Points on a hilly landscape, in no order, each with its height.
From any point a ball rolls to the lowest of the 5 points nearest to it. It stops when none of these is lower. Distance is the straight distance between rows; heights are no part of it.
q475 (h 532): [124 106 115 117  91 108 119 132]
q25 (h 642): [121 133 183  76  94 173 106 162]
q675 (h 537): [113 149 156 110 119 168 111 153]
q898 (h 533): [159 159 123 161 195 131 139 117]
q343 (h 622): [114 155 156  97 167 191 106 148]
q907 (h 544): [ 77 147 120 178 116 103 189 100]
q591 (h 577): [ 78 116 137 117  57 123 137 135]
q648 (h 339): [136 128 113 141 125 108 132 118]
q959 (h 270): [157 128 130 109 124 132  92 143]
q661 (h 546): [157 170 137 167 228 126 148 105]
q543 (h 382): [133 157 133 142 160 155 119 142]
q699 (h 564): [108 116 140 107  71 122 119 143]
q546 (h 316): [146 141 161 102 148 173  92 160]
q880 (h 351): [181 159 120 156 195 127 125 118]
q773 (h 524): [148 101  99 118 111  92 111 125]
q482 (h 223): [159 144 142 111 149 156  91 153]
q897 (h 397): [155 132 162  87 125 160  84 162]
q535 (h 771): [143 149 117 172 171  99 157  96]
q369 (h 923): [175 101 140  78  97 116  77 150]
q768 (h 545): [ 87 164 126 179 133 133 172 112]
q414 (h 253): [167 132 104 132 142 114 108 128]
q703 (h 72): [128 171 125 147 229 165 144 116]
q929 (h 420): [110 129 112 151 110 111 144 121]
q488 (h 609): [130 165 127 164 160 130 152 113]
q794 (h 852): [155 149 121 173 184  89 159  90]
q35 (h 590): [135 144 175  74 149 192  86 166]
q761 (h 636): [101 152 138 145 108 140 140 137]
q404 (h 756): [125  90  92 165 143  71 172  79]
q663 (h 263): [ 88  86 172  79  37 129 125 136]
q609 (h 123): [163 152 124 132 171 139 108 130]
q158 (h 418): [134 150 122 154 136 122 140 116]
q458 (h 444): [101 126 122 137  95 119 141 128]
q196 (h 195): [ 95  78 107 121  69 104 141 123]
q965 (h 424): [128 125 140  99  90 130 101 154]
q353 (h 302): [136 145 137 126 129 142 112 144]
q118 (h 455): [106  52 126  89  57 108 126 136]
q59 (h 526): [136  78 127  92  74 114 103 136]
q337 (h 396): [142 160 133 122 188 173 103 147]
q50 (h 481): [137 136 170  91 119 172 100 163]
q349 (h 635): [116 148 119 177 148  97 175  91]
q326 (h 295): [118  44 100  95  77 107 117 128]
q313 (h 514): [110  90  90 141 102  84 151 102]
q18 (h 165): [102 108  99 172 127  79 186  82]
q312 (h 565): [133 127 106 154 136  96 154 100]
q214 (h 820): [106 165 137 141 151 165 132 140]
q638 (h 64): [120  49  75 129 100 100 143 105]
q575 (h 359): [ 78 112 105 146  86 104 162 111]
q344 (h 145): [170 143 147  96 155 160  80 160]
q633 (h 560): [148 153 117 157 162 117 137 114]
q780 (h 307): [170 132 148  87 126 148  80 159]
q295 (h 234): [ 97 143 113 161 116 114 162 101]
q946 (h 922): [110 171 135 147 177 164 145 126]
q173 (h 587): [112  65  80 148 112  90 164  94]
q996 (h 405): [129  69  95 109  84 103 119 125]
q853 (h 581): [ 96 130 158 104  75 145 125 149]
q579 (h 763): [136 122 107 170 160  72 174  89]
q120 (h 734): [146 107 149  78  86 125  90 156]
q391 (h 347): [137 135 155 100 107 148  97 152]
q968 (h 713): [130 167 133 125 199 174 125 130]

For each start below, name every point that the ball comes to, in order.
q959: q482 > q344
q353: q482 > q344
q59: q326 > q638
q794: q898 > q609
q343: q546 > q344
q50: q546 > q344

For each start below, name the point where the ball stops.
q633: q609
q773: q609
q312: q609
